Points on a hilly landscape, in no order, each with its height.
A climber steps from a point to the highest of its 2 nearest points, and stops where none of them is higher. Distance is the straight distance between rows; heights are no part of it.
j771: [ 5.34  2.54 -0.20  2.16 -1.16  0.24 -2.83 -2.38  1.92 -0.82  1.19  1.69
  0.38  0.21  0.45 -2.44  5.55  1.23 -3.23 -2.10 -0.05  1.74  5.51 -1.90]  h=3.39
j481: [-3.99 -1.53  1.82  2.95  3.60 -1.22  0.41  2.81  0.03 -2.24  0.55  0.28
 -1.95 -4.34 -1.92  0.72 -5.40  1.62  2.01  4.27 -4.26  0.71  2.54 -0.55]  h=2.14
j821: [ 0.76 -1.72  0.20  1.88  1.47  2.27 -1.46 -0.35 -1.10 -2.96  0.77  2.52
  2.03 -1.66  0.84  4.20 -3.71 -1.00  3.66  4.79 -2.49  0.15  0.25 -2.34]  h=3.99
j657: [ 0.31  2.63 -2.05  0.08 -2.24  0.33 -0.55 -0.30  2.44  0.88 -0.57 -0.14
 -3.06  1.39 -1.86  0.72  5.28  1.74 -1.05 -0.30  3.61 -1.76  2.24  0.78]  h=0.80
j658: [-1.31 -0.50  0.75  4.55  1.01 -0.70 -1.51  0.75  1.24 -2.09  0.34 -0.16
 -3.74 -0.77 -3.09  0.05  0.69  1.14 -2.11  2.20 -2.41  1.01  4.58 -1.44]  h=2.24
j787: [ 1.79 -1.40 -2.00 -1.83 -1.71  1.61 -1.18 -3.37 -1.41  0.93  0.56 -1.74
  0.42  1.62  0.61  2.20  7.01 -3.91 -2.87 -1.10  2.85 -2.81 -2.48  1.08]  h=4.78
j348: [ 4.56  0.11 -1.42  4.57 -1.86  0.96 -1.37 -4.38  2.21 -2.48  2.03  0.19
  0.22  1.08  0.55 -0.26  6.92 -0.16 -0.62  1.48  0.56  1.27  4.67 -2.76]  h=3.77
j725: [ 0.30 -3.58  0.42 -0.15  0.51  1.07 -1.16 -3.21 -2.79 -0.26  1.66 -0.82
  0.17 -0.81 -0.31  1.11  4.10 -2.64 -3.73 -0.39  1.23 -1.48 -2.35  0.60]  h=5.13
j275: [-0.04 -0.22  1.78 -1.29 -1.39 -3.65  3.81  3.82 -0.93  0.05 -3.46 -1.72
  0.79  2.63  2.85 -6.34 -5.73 -1.20 -0.74 -2.98 -0.50  2.39 -0.55 -1.01]  h=4.05
j258: [-4.14  3.18  0.69 -0.78  1.23  2.30 -3.04  2.55  0.82 -2.15 -0.70  0.64
 -5.88 -0.58 -0.89  5.80 -0.77 -2.11  0.98  3.57  0.95 -1.96  3.51  0.21]  h=1.66
j840: [-1.90  0.26 -2.12 -0.10 -0.17  0.95 -2.25  0.16  0.60  2.49 -1.18  0.70
 -0.67 -2.41 -2.72  1.08  3.17  3.14 -4.27 -2.10  0.03 -0.83  0.62  1.07]  h=3.53
j671: [-0.63 -2.81 -1.72  4.12 -1.23 -2.70  4.64 -0.04  1.71  0.59 -0.06 -3.38
 -2.05  3.37 -3.12 -1.00 -0.03  1.00  5.87  2.21 -1.40 -0.50 -1.43 -0.14]  h=4.46
j86: [ 1.95  4.13 -0.51 -0.70  0.23 -0.08  0.00  1.45  3.45 -1.21  1.12  2.78
  0.96 -0.82  1.20 -1.07 -0.42  3.40  2.01  0.52  3.27 -0.28  2.66  0.51]  h=2.98
j925: [-2.90 -2.02 -2.32 -4.26  0.29  2.19 -3.05 -0.65 -2.68  4.38 -1.99  0.71
  0.25 -2.67 -1.06  2.87  1.30  0.32 -4.32 -3.13 -0.34 -0.92 -4.59  2.43]  h=3.58
j828: [ 1.97 -5.02  0.05  4.50  0.44  0.08 -2.01 -3.32 -0.21 -1.96  0.95 -0.27
  0.78 -0.51 -0.53 -0.24  2.18  0.20 -2.03  1.31 -3.76  3.20  1.94 -2.87]  h=2.91
j104: [ 2.48 -1.88 -1.77  3.57  0.29  1.49 -4.07 -2.17  1.38 -0.60  0.33  1.24
  2.84 -0.38 -1.88  1.23  2.65  1.97 -2.15 -0.37 -4.63  2.18  3.99 -2.42]  h=3.37
j609: [ 1.05  2.39  5.04  0.91  2.26 -0.33  2.19 -0.14  0.29 -4.05  4.71  2.77
  2.85 -2.51  2.96 -1.78 -2.39  0.37  0.96  3.16  3.96 -1.50 -1.32  0.65]  h=5.97
j279: [ 2.10  4.41 -3.93 -3.91 -3.50  0.86  0.05 -1.21  3.02  3.38 -0.66 -1.04
 -0.67  2.47 -0.68  0.03  6.17  1.58 -0.02 -3.86  5.65 -2.46 -1.46  2.25]  h=4.16
j65: [-2.04 -2.96  2.72  3.84  0.98 -3.40  5.47  0.00 -0.25 -0.33  2.12 -2.06
 -3.19  0.78 -2.13 -3.56 -2.16  0.02  1.96  1.87 -0.83  0.17 -2.54  1.21]  h=7.64
j943: [-2.47 -3.91  2.20  3.04  2.80 -1.05  3.60 -0.80 -1.00 -0.64  2.88  1.29
 -0.93 -2.82 -1.84  0.61 -4.78  0.39  4.33  4.46 -2.11 -1.02 -3.89  1.12]  h=3.59
j819: [ 1.68 -2.92  1.19  2.54 -0.99 -0.40  2.55 -1.40 -0.38 -2.19  1.04 -1.52
 -0.67  3.77  1.18  0.73 -0.46 -3.97  3.62  2.76 -0.14 -0.99 -2.17 -1.79]  h=2.79
j912: [-3.85 -1.80  1.91  0.01  0.52 -4.18  3.41  3.00 -1.21  1.66 -1.45 -1.06
 -0.78 -1.98 -1.38 -6.29 -2.50  3.25 -3.13 -2.51 -0.67  0.36 -1.54  1.87]  h=4.92
j95: [-2.24  7.34  2.12 -4.03  1.11  2.44 -4.82  1.76 -0.60  1.40 -0.56  2.13
 -1.35 -1.63  1.06  0.11 -1.26 -0.49 -5.32 -4.26 -0.71  0.64  1.80  1.15]  h=1.72
j763: [ 1.57  5.27 -0.93 -1.76  1.52  1.53 -3.00 -0.35  3.21  0.36  2.11  4.30
  1.08 -4.12 -0.11  0.51  3.38  5.53 -1.67 -1.66  2.84 -0.78  2.34  1.95]  h=3.52
j933: [-4.54  4.20 -1.08 -1.89  0.98  0.74 -0.96  4.21  1.52  0.34 -1.85 -0.04
 -4.25 -1.62 -0.67  3.48 -1.89  1.15  1.73  2.04 -0.20 -1.64  3.55  1.33]  h=1.42
j628: [-1.81 -0.86  4.68  2.77  1.40 -1.04  0.36 -1.16 -1.45 -2.80  1.19 -0.76
 -3.00 -1.36 -0.74 -2.25  0.99 -1.61 -3.90  0.46  1.97  0.13  0.38 -0.24]  h=4.99
j578: [ 1.03  7.91 -4.53 -3.57  0.09  1.01 -2.25  1.82  5.27  0.16 -0.60  1.22
 -1.93 -0.38  0.17  2.00 -0.69  3.65  4.71 -0.89  2.45  0.96  3.90  1.21]  h=1.25
j724: [-1.51  0.11  4.96  1.30  2.95  0.74 -1.99 -1.14 -1.72 -2.62  2.58  2.18
  0.13 -4.81 -0.07 -0.59  1.46  0.08 -5.06  0.11  2.10 -1.00 -0.11  0.42]  h=4.61
j627: [-2.32  0.60  1.43 -1.54  1.26 -0.77 -3.46  2.55 -1.84  1.59 -2.87 -0.87
 -0.94  0.40 -1.25 -3.56 -4.43 -1.07 -5.20 -5.50 -5.90  4.26  3.04 -0.65]  h=4.79
j995: [ 3.59 -0.17  1.03 -0.52  0.04  1.83 -0.35 -4.06 -1.64 -1.59  3.89  0.72
  3.57 -0.18  2.43  1.86  5.23 -3.35 -1.40  1.65  3.90 -2.89 -2.96  1.21]  h=5.01
j661: [ 2.87 -2.08 -2.42  0.55 -2.16  2.62 -3.00 -3.69  0.62 -0.97 -0.19 -0.32
  0.82  1.72  1.42  3.94  4.83 -3.09 -1.26  0.53  0.01 -0.20  0.54 -2.22]  h=4.23
j227: [ 5.31 -1.98 -2.23  2.03 -3.07 -0.65  3.15 -4.03  0.91  0.06  2.13 -2.51
  5.15  4.26  1.96 -0.60  5.30 -1.21  4.25 -0.16  0.81 -1.05 -2.42 -0.75]  h=2.23
j552: [ 3.60  1.88 -2.24 -2.35 -2.96  0.24 -0.23 -3.02  0.60  1.88  1.05 -0.72
  1.13  2.08  1.23 -0.62  7.61 -1.43 -2.37 -2.44  4.72 -2.37 -1.03  1.43]  h=4.48
j922: [-2.83 -4.88  2.34 -0.39  1.84 -2.32 -1.94  1.10 -2.80  0.14 -2.05 -1.32
 -2.53 -0.76 -2.09 -1.48 -3.45 -0.54 -2.28 -0.91 -4.65  3.59  0.81 -1.88]  h=3.82
j418: [ 4.29 -1.38 -0.19  2.11 -2.51  0.15  1.90 -3.41  0.84 -1.82  2.44 -1.69
  1.58  4.82  2.36  1.71  3.68 -3.84  5.09  2.61  1.48 -2.03 -2.13 -1.46]  h=2.47
j203: [-0.40  7.72  0.87 -3.65  0.91  3.17 -5.61  1.49 -0.11  0.47 -0.14  2.19
  0.06  0.27  1.74  0.67 -3.85 -1.47 -2.49 -2.79 -3.30  2.05  4.24  0.30]  h=1.81
j892: [ 1.22  3.40 -0.06 -1.32 -0.47 -1.69  3.01  3.96  2.59 -1.34 -0.58  0.39
  1.00  2.04  2.97 -2.02 -5.74  0.72  5.85  2.14  1.98  0.52  1.77 -0.19]  h=2.30
j167: [-4.34  5.83 -1.02 -2.93  1.46 -0.81  0.62  5.37  2.24  2.49 -2.29  0.54
 -2.12 -2.81 -0.04  0.22 -3.17  4.05  1.14 -0.82 -0.83 -0.97  4.00  2.22]  h=1.17
j701: [ 0.67 -1.00  0.60 -3.66 -0.09  0.86 -0.39 -0.78 -3.06  1.56 -0.37  0.51
  3.19 -1.42  1.81 -0.26  0.78 -2.03 -4.30 -3.00  2.00 -1.35 -4.76  1.88]  h=5.55
j230: [-0.92 -1.89  0.44 -2.89  0.94  1.15  0.47  1.52 -2.93  1.20 -1.11  2.03
  3.23 -1.73  1.77  1.16 -4.15 -0.75  0.75 -0.78 -0.25 -0.66 -4.29  0.67]  h=7.16
j993: [-2.88  0.77  2.01  2.60  0.88 -0.04 -1.23  1.44  0.82 -3.35  0.03 -0.43
 -5.89 -0.03 -2.03  2.19 -0.57 -1.89  0.06  3.59  0.34 -0.73  3.57 -1.25]  h=1.90
j651: [ 3.36  4.88  0.37  0.17  0.53 -2.72  1.67  3.04  3.70 -2.42  1.02  2.42
  1.19  0.46  2.63 -4.15 -4.07  2.74  3.66  1.18  1.86  1.98  3.90 -0.67]  h=2.64
j588: [ 2.50 -0.98  0.99  2.45 -0.37  0.76  0.99 -0.67  0.67 -3.54  1.02  1.15
  1.62  1.65  2.13  1.90 -2.65 -2.56  4.40  4.82 -0.15 -0.05 -0.23 -2.36]  h=3.23
j942: [ 5.38  0.05 -0.52  2.02 -2.75 -1.54  3.42 -3.01  1.55 -0.55  2.11 -1.19
  3.82  3.11  2.41 -4.29  3.90  0.15  1.71 -0.91  2.50  0.11  0.35 -0.80]  h=2.04
j873: [ 1.40  1.19 -0.83  1.06 -0.74  0.73  1.87 -1.86  1.53  0.06  3.25 -0.26
  0.57  1.73 -1.66  2.36  4.34  1.76  4.37  2.11  3.97 -3.62 -2.02  1.61]  h=2.05
j422: [-3.15 -5.90  2.16  1.26  1.29 -4.24  1.58  1.40 -1.81 -0.56 -1.48 -2.18
 -3.95 -0.51 -2.46 -3.19 -5.41  0.04  0.60  1.97 -5.06  3.96  0.63 -1.97]  h=4.60
j352: [-0.85 -1.44 -0.82  5.38  1.01 -1.49 -1.50 -0.06  1.54 -0.23  0.05 -0.24
 -2.42 -1.89 -4.91 -2.21  2.40  4.56 -3.46 -0.26 -4.06  1.94  5.34 -0.68]  h=2.63
j514: [-1.22 -0.03 -0.31 -0.34 -0.42 -2.08  4.98  2.22  0.44  2.65  0.09 -0.33
  3.45 -0.14 -1.15 -2.69 -1.57  4.41  3.52 -0.84  0.78 -2.44 -3.71  2.49]  h=3.36
j191: [ 2.58  0.44  3.91 -0.37  1.48  1.19  0.79 -2.40 -1.70 -2.41  4.29  2.38
  4.28 -2.06  3.14  0.15  0.18 -1.79 -0.28  1.78  4.03 -2.39 -3.65  1.06]  h=5.42
j501: [-1.04 -3.27  2.63  4.28  2.27 -1.12  2.43 -3.79 -2.39 -0.22  4.15 -1.46
 -1.88 -3.32 -1.94 -3.70  4.83  0.34 -4.75  0.62  1.52  0.84 -1.08  2.07]  h=5.20
j148: [ 1.70  0.89  1.65  0.24 -1.09  0.69  0.15 -0.79  0.71 -2.76  1.40  0.27
 -0.92  2.41  1.64  0.55  1.73 -2.30  0.64  1.91  3.64 -1.46  0.24 -0.95]  h=4.75
j158: [-0.82  2.10  3.51  2.39  2.51 -0.53  3.25  1.32  1.95 -3.24  3.85  3.06
  1.43 -3.43  1.17 -0.32 -4.27  2.54  4.14  5.43  1.47 -1.23 -0.44  1.56]  h=7.63
j262: [ 1.82  0.77 -0.04  5.88 -0.25  0.21  3.33 -3.66  2.01 -0.69  5.00  0.36
  0.06 -2.21 -2.25 -2.38  6.10  3.91  0.72  2.26  2.79 -0.24  1.51  1.32]  h=4.15
j181: [ 3.55 -5.02  2.07  3.63  0.94 -1.08 -0.54 -4.46 -1.88 -2.83  1.92 -0.94
  3.06 -1.41  2.12 -2.94  1.95 -2.11 -3.90 -0.13 -3.04  3.66  0.72 -2.78]  h=2.62
j889: [ 2.63  3.53 -2.99 -2.59 -2.30  0.78 -0.75 -0.77  2.87  1.60 -0.46  1.45
  2.25  0.63  0.48  0.30  3.07  2.88  0.41 -2.06  3.84 -0.68 -0.34  1.11]  h=3.81
j559: [-2.51 -4.44  2.64  0.68  1.24 -3.57  4.67  0.75 -2.79  0.71  0.93 -1.44
 -3.12  1.52 -1.80 -1.85 -4.27 -2.11  4.72  1.47 -1.74 -0.68 -5.29  0.12]  h=5.58
j704: [ 1.28  4.78 -0.57 -3.38 -0.07  2.24 -3.75  1.05  0.14  1.13 -0.90  2.33
  2.42  0.07  2.78  1.38 -1.68 -0.33 -2.63 -2.34 -0.88  1.91  0.85 -0.82]  h=1.94
j802: [-0.81 -0.16 -0.98  1.10  1.37  0.06  0.38  3.46 -0.21 -1.14 -1.65 -0.34
  0.74 -0.77  0.54  1.92 -6.57 -0.30  4.65  3.52 -4.06  0.86  3.36 -2.06]  h=2.19
j340: [-1.12 -0.19 -1.93 -1.71  0.06 -0.59  1.25  4.09 -1.47  1.20 -3.92 -1.14
  1.23  0.84  1.83  0.55 -7.21 -0.38  3.07 -0.25 -4.19  1.92  0.89 -1.09]  h=2.95
j88: [-2.16  2.80  0.74 -1.42  2.22  1.45 -1.58  1.13  1.16  0.55  1.50  4.02
  1.72 -5.08  0.13  0.87  1.25  4.32 -2.39 -0.30  2.11 -2.05  0.20  2.67]  h=3.89
j374: [ 0.93  5.12 -3.22 -1.72 -1.95  1.01 -1.29  0.30  4.70 -0.40  0.04  0.21
 -3.97  2.80 -0.76  2.21  3.48  1.36  3.10  0.77  5.60 -1.78  2.26  1.05]  h=0.94
j549: [ 1.52 -3.28 -0.24  0.63 -1.48 -0.18 -0.78 -0.53 -0.66 -1.56 -2.24 -0.91
  0.24  2.45  2.10  0.10 -1.16 -3.48 -0.45 -0.30 -1.87  1.73 -0.13 -2.99]  h=7.52
j169: [ 3.72  1.32 -0.06 -0.93 -1.70 -1.53  2.64 -0.29  0.76  0.54  0.95  0.27
  3.96  1.26  2.22 -4.08  1.07  1.02 -0.72 -1.74  3.00 -0.38 -1.07  0.24]  h=1.88
j344: [ 3.53  1.58  0.54  3.45 -0.90 -0.27  0.83 -2.59  1.46 -1.74  3.36  0.53
 -0.39  0.30  0.76 -2.40  5.23  0.85 -0.78  1.16  3.64 -0.39  2.63 -0.55]  h=4.20
j957: [-3.70 -1.06  0.19  0.64  4.61  0.70 -2.20  2.96 -1.71 -0.26 -0.36  0.79
  0.17 -4.41 -1.28  2.79 -6.72  1.43  1.88  1.69 -6.62  0.87  3.48 -0.50]  h=2.89
j74: [-4.31 -3.81  1.93  1.65  1.66 -3.70  2.10  1.89 -0.95  0.57 -0.78 -1.74
 -3.80 -1.53 -2.88 -4.17 -2.85  2.20 -1.37  0.30 -2.20  1.37 -0.11  1.06]  h=6.02
j510: [-2.54  2.59  3.65 -3.27  1.60  1.22 -4.30  0.83 -2.57  0.48 -2.09  0.51
 -1.39 -2.01  0.56  0.08 -0.61 -3.26 -6.73 -4.65  0.32  1.00 -0.45  0.32]  h=1.64
j624: [-0.63 -6.28 -0.87  4.20 -0.73 -1.91  2.73 -2.81 -0.04  0.43  1.07 -2.91
 -3.44  2.57 -3.38 -0.09  1.08 -0.45  3.27  3.37 -2.55  1.05 -1.49 -0.88]  h=4.10
j748: [-2.02 -3.47 -0.40 -0.84  0.42 -2.87  3.27  2.02 -1.45  2.89 -1.31 -0.86
  2.34 -0.68 -1.35 -3.85 -2.41  3.59 -0.24 -2.04 -1.05 -0.08 -3.99  1.97]  h=4.14
j255: [-1.86 -1.65 -1.77  1.74  1.05 -0.62 -2.39  1.04  0.58  2.04 -1.45  0.14
 -0.26 -2.24 -3.90 -0.47  1.00  4.36 -3.69 -2.06 -3.95  1.78  2.59  0.09]  h=3.08
j33: [ 1.80  1.53  1.31  0.36  0.72  0.39 -1.27  2.28  0.21 -3.46 -0.83  0.96
  1.91  1.45  3.03  1.29 -5.68 -2.41  2.51  2.45 -3.35  2.53  3.81 -3.25]  h=1.68
j713: [ 2.17  7.78 -2.42 -3.89  0.92  1.66 -2.94  2.00  3.02 -0.15 -0.02  2.54
  0.64  0.56  3.32  1.55 -3.22  1.43  2.53 -1.07  0.96  1.89  3.02  0.18]  h=1.37
j519: [-2.51 -7.13  0.66  3.20  0.53 -2.25  1.87 -3.29 -1.50  1.56  1.67 -2.66
 -4.22 -0.06 -4.20 -1.72  2.69  1.23 -0.84  1.80 -1.77  1.81 -1.51  0.00]  h=4.93
j669: [ 0.59 -0.78 -3.14  0.72 -3.35 -0.41  1.03 -1.06  1.42  1.66 -1.97 -2.47
 -1.34  3.47 -1.80 -0.82  4.49  0.75  0.01 -1.64  1.73 -1.23 -0.12  0.25]  h=0.65
j364: [-3.90 -0.71  4.68  3.64  1.82 -2.15  3.05  0.88 -0.10 -2.55  1.53 -0.79
 -4.98 -1.62 -1.66 -2.57 -2.08 -0.48 -0.41  2.82  0.74 -0.61  0.30  0.98]  h=5.75
j635: [ 4.27 -0.79 -3.03  1.05 -2.02  2.59 -4.30 -3.67  1.74  0.02 -0.78  0.99
  3.62  0.81  1.09  2.81  4.76 -0.62 -2.44 -1.58 -2.47  1.89  2.46 -2.73]  h=3.86
j116: [-0.30  1.33  1.50 -3.23 -2.78 -0.38  0.25  0.22 -1.31  0.72 -1.85 -2.45
 -3.24  3.55  1.16 -1.08  2.11 -5.43 -3.54 -2.92  4.38 -1.83 -2.34  0.58]  h=1.50
j670: [ 0.22 -0.96  0.11  0.27 -0.01  0.30 -4.79  0.45 -0.37  0.27 -1.77 -0.49
 -0.67  1.69 -1.41 -1.06 -1.07 -1.73 -4.56 -3.85 -6.58  3.78  4.14 -2.07]  h=5.33
j447: [-1.90  0.87  2.74 -2.09  1.69  2.03 -1.42 -0.46 -1.55 -0.55  1.69  2.60
  0.68 -3.91  0.70  1.57  1.54  0.05 -3.69 -0.27  3.35 -2.92 -2.19  2.11]  h=4.30
j745: [-0.09  2.35 -1.55 -1.94 -0.66  0.02  0.08  1.66  1.28  1.67 -0.88  1.44
  2.41 -0.64  0.29  0.02 -0.67  2.61  0.03 -0.94  1.22 -0.51 -0.45  0.99]  h=3.40
j897: [ 1.07  5.22 -5.46 -2.86 -2.33  1.71 -0.71  0.32  5.49 -0.38 -1.31 -0.55
 -1.15  1.81 -1.47  4.30  1.01  2.84  6.66  0.64  3.59 -0.25  2.32  0.77]  h=1.10
j720: [-0.25 -2.72  3.61 -1.65  1.40  0.20 -0.63 -2.06 -3.99 -1.12  0.44  0.11
  1.15 -2.33  0.98 -0.65  0.11 -3.95 -3.53 -1.06  1.68 -1.15 -4.03  0.46]  h=5.22
j337: [-0.43 -0.96  1.51  3.99  2.24  0.07  3.89  0.07  1.10 -2.36  3.21  1.93
  1.48 -2.75 -0.50  1.71 -5.18  0.95  6.67  6.85 -1.84 -0.97 -1.17  0.05]  h=5.02
j25: [-3.47  0.31 -0.75 -2.37  0.18  1.85 -1.26  0.25 -0.62  2.45 -0.28  1.18
 -0.95 -2.88 -1.44  2.48  2.98  1.59 -2.81 -1.18  2.31 -3.26 -2.56  3.41]  h=3.93
j827: [-1.54  2.52  3.83 -4.58 -0.07 -0.09 -0.87  1.44 -3.04  0.75 -3.12 -0.47
  0.35 -0.50  3.15 -2.03 -2.64 -4.77 -5.07 -4.89  2.26  0.68 -2.82 -0.13]  h=1.58
j852: [ 0.33  2.07  1.51 -4.29 -2.83 -0.38  0.30  1.60 -1.70  0.63 -3.82 -1.98
 -1.02  3.38  3.62 -2.12 -1.69 -5.71 -2.94 -4.02  1.93  0.96 -2.34 -0.82]  h=1.53
j335: [-1.46 -1.28 -3.42 -0.58  0.22  3.45 -3.81 -0.56 -0.09  1.39 -2.06  0.87
 -0.85 -1.07 -2.28  6.26  1.50  0.55  0.13  1.16 -1.58 -1.15 -0.15 -0.04]  h=2.83
j924: [-0.23 -2.18  0.44 -0.42  1.79  1.29  0.95  1.21 -2.57 -1.00  0.22  2.78
  3.76 -2.21  1.61  1.99 -6.03 -0.26  3.93  2.61 -1.73 -0.66 -2.83 -0.43]  h=5.38
j956: [-1.94  2.35  0.89 -1.58  0.71 -0.61  3.68  4.16 -0.35 -0.93 -0.59  0.30
 -0.29  0.20  2.46  0.49 -7.20 -0.83  6.31  3.66  0.82 -1.83  0.18  0.71]  h=1.89
j601: [-1.65 -7.84  1.14  0.86  0.62 -1.83 -1.45 -3.67 -3.03  0.98  0.05 -2.32
 -3.54 -0.40 -3.06 -1.28  2.75 -0.52 -3.73  0.39 -2.67  3.05 -0.22 -1.78]  h=5.61
j251: [-2.35  0.10 -4.57 -3.46 -0.91  3.11 -3.57  0.03 -1.05  4.26 -3.87  0.23
 -0.10 -1.02 -1.53  4.70  0.75  0.77 -1.86 -2.27 -2.01  0.45 -2.06  0.71]  h=3.28
j218: [ 0.92  3.51 -3.41 -2.84 -1.55  3.01 -3.86  0.29  1.42  1.67 -3.03  0.35
  0.91  1.96  1.31  4.43 -0.42 -0.61  0.62 -1.03 -1.88  1.74  1.33 -1.31]  h=2.12
j536: [ 3.70 -0.92 -1.00 -0.98 -0.37  2.78 -2.65 -3.60 -0.47 -0.79  1.08  1.76
  4.42 -0.62  2.49  3.00  3.41 -1.87 -2.14  0.29  1.18 -0.56 -1.40 -1.04]  h=4.63
j475: [ 1.46 -2.67  0.59  2.87 -0.27 -1.15  0.96 -2.89 -1.80 -0.45  1.58 -2.11
 -0.51 -0.63 -0.34 -4.10  5.57 -0.89 -4.52 -0.92  1.14  0.51  0.52 -0.05]  h=5.67
j567: [-1.26 -4.05 -3.49 -0.77 -2.39 -1.39  1.35 -0.33 -0.41  3.94 -2.33 -4.07
 -2.64  3.77 -3.46 -0.12  4.15  0.09  0.07 -2.26  0.02 -1.65 -3.23  1.26]  h=0.51
j673: [ 2.64  5.19  0.18 -2.43  0.66  1.49 -2.74  2.20  1.86 -2.54  0.08  2.32
  1.66  1.85  4.22  2.22 -4.54 -1.64  3.00  1.02 -0.26  2.08  3.73 -2.11]  h=1.49
j926: [-0.83 -2.19  0.95  7.05  1.59 -0.90  3.65 -3.27  0.68  0.44  4.10 -0.33
 -1.21 -3.99 -3.50 -3.07  4.24  4.28 -1.88  1.69  0.36  1.11  0.56  1.96]  h=4.67
j256: [ 1.01 -0.70 -3.98 -0.43 -0.67  3.60 -4.67 -0.85  0.17  1.04 -2.94  0.99
  1.67  0.72 -0.38  6.30  0.01 -1.37  0.74  0.10 -4.22  1.57  1.38 -2.36]  h=2.40
j175: [-3.02  1.93  0.31 -2.00  3.69  0.88 -1.11  3.90 -2.83  0.80 -2.19  0.96
  1.71 -2.67  1.56  1.90 -8.53  0.41  0.92 -0.77 -5.55  1.27  2.59 -0.04]  h=3.70
j317: [ 1.11 -0.65 -0.62 -4.91 -0.51  2.86 -1.60 -0.57 -3.46  1.59 -1.94  1.23
  3.63 -0.64  3.50  2.43 -2.72 -3.58 -1.80 -2.69 -0.13  0.07 -5.28 -0.36]  h=6.01
j474: [-0.24 -1.59 -2.34  0.80 -2.75 -2.98  4.90  2.62  1.02  1.53 -2.33 -3.83
 -0.70  5.15 -1.06 -2.11 -2.07 -0.11  6.00  0.37 -1.13 -0.73 -1.78 -0.50]  h=6.33
j706: [ 1.09 -6.28  0.34  1.07  0.43 -1.24 -1.86 -4.39 -3.11 -0.20  0.55 -2.49
 -0.47 -0.72 -0.86 -2.49  5.36 -1.91 -5.86 -1.96 -1.42  2.81  0.32 -1.42]  h=6.21
j328: [-1.79 -2.82 -1.54  3.36  0.04 -1.14  3.41 -1.60  0.11  2.73  2.03 -2.64
 -1.70  0.19 -4.78 -0.61  5.76  3.71  0.88 -0.13  0.85 -2.29 -2.79  2.68]  h=0.24
j872: [-1.65 -1.59 -0.17 -3.14 -0.59 -1.98  2.13  4.21 -2.65  1.77 -5.10 -1.82
  0.53  2.04  2.35 -3.02 -7.56 -1.60  0.45 -2.92 -3.10  3.02 -0.99 -1.08]  h=3.56
j172: [ 1.16  0.85 -1.10  2.19 -1.05 -1.32  4.50 -0.77  2.40  0.57  2.22 -0.97
  2.18  1.14 -2.49 -0.84  2.30  4.23  4.72  0.81  1.81 -2.18 -1.77  1.68]  h=2.38
j330: [-1.04  1.47 -0.13 -2.65 -1.96  1.32 -0.70  0.20  0.27  0.68 -0.17 -1.04
 -3.44  2.68 -0.27  2.45  3.40 -3.34 -0.93  0.00  4.59 -3.42 -1.69  1.30]  h=1.60
j784: [-3.10  3.79  0.85 -4.33  0.78  0.08  2.45  4.29 -0.57  0.72 -0.98  1.04
 -0.01 -0.19  2.90  0.64 -4.94  0.37  3.50  0.68  2.40 -2.64 -1.31  2.95]  h=1.57
j877: [ 3.44 -2.27 -0.78 -1.59 -3.04  0.49  0.22 -0.50 -0.50 -0.72 -2.02 -0.24
  4.14  3.49  4.77  0.81 -1.94 -4.23  1.87 -0.45 -1.06  0.83 -2.43 -2.64]  h=6.14
j528: [-3.34 -3.93  1.58  0.68  2.29 -0.66  0.62  0.96 -2.24 -1.02 -0.46  0.54
 -2.45 -2.50 -1.63  1.04 -4.55 -0.23  1.93  2.92 -2.63  0.00 -1.35 -0.36]  h=2.80
j115: [ 1.92  0.52  0.05 -2.37 -2.53  1.34  0.41  0.42  0.20 -1.20 -0.85 -0.12
  0.47  4.07  3.43  1.61 -1.26 -4.56  2.49  0.69  2.08 -0.71 -1.67 -1.51]  h=5.36
j960: [ 0.77 -1.66  0.59  0.56 -2.23 -2.67  3.64  2.04  0.08 -0.28 -2.06 -2.30
 -0.26  4.47  1.43 -3.72 -2.53 -1.95  1.65 -0.50 -0.01  0.53 -1.22 -1.52]  h=4.71
j126: [ 1.03 -0.47 -2.50 -0.75 -1.75 -0.51  3.46 -0.46  1.09  2.56 -0.01 -0.17
  5.32 -0.13 -2.59  0.03  1.38  5.11  3.44 -1.99  1.12 -1.87 -3.94  2.08]  h=2.81
j796: [-0.39 -1.68 -0.50  0.62 -1.67 -0.85 -2.39  0.98 -0.14 -0.73 -3.26 -1.91
 -2.83  3.30  0.01 -0.20 -0.44 -3.26 -2.19 -1.57 -3.39  2.64  2.99 -3.15]  h=6.17
j554: [-2.70  1.27  2.77 -2.13  2.82  0.19 -2.44  3.42 -3.20  0.19 -2.55 -0.35
  0.47 -0.50  0.70 -1.18 -7.49 -1.94 -1.80 -3.62 -5.39  3.39  2.76 -0.88]  h=4.33
j632: [-0.90  1.57 -0.83 -1.41 -0.48  2.42 -0.47 -0.27  0.80  0.48  1.44  0.60
 -1.49  1.22 -0.91  4.86  3.26 -0.56  2.76  2.19  4.10 -4.54 -2.30  2.18]  h=1.79
j750: [-1.50 -1.36 -2.19  0.03 -1.54 -2.51  3.33  0.23  0.07  4.33 -0.38 -2.99
 -0.48  1.68 -3.91 -2.58  4.34  3.24 -0.17 -3.50  1.61 -2.92 -3.66  2.87]  h=0.38
j27: [ 4.54  4.40 -1.12 -0.46  0.09  1.48 -3.83 -2.28  2.41  1.20  1.53  3.44
  1.38 -2.54 -0.59 -0.70  5.67  3.98 -4.01 -3.27  1.07  0.59  3.79  0.11]  h=3.27

Where does a climber stop that starts at each point below?
j330 => j74
j481 => j549
j892 => j230
j169 => j230
j657 => j474
j942 => j230
j95 => j65
j828 => j158
j933 => j65
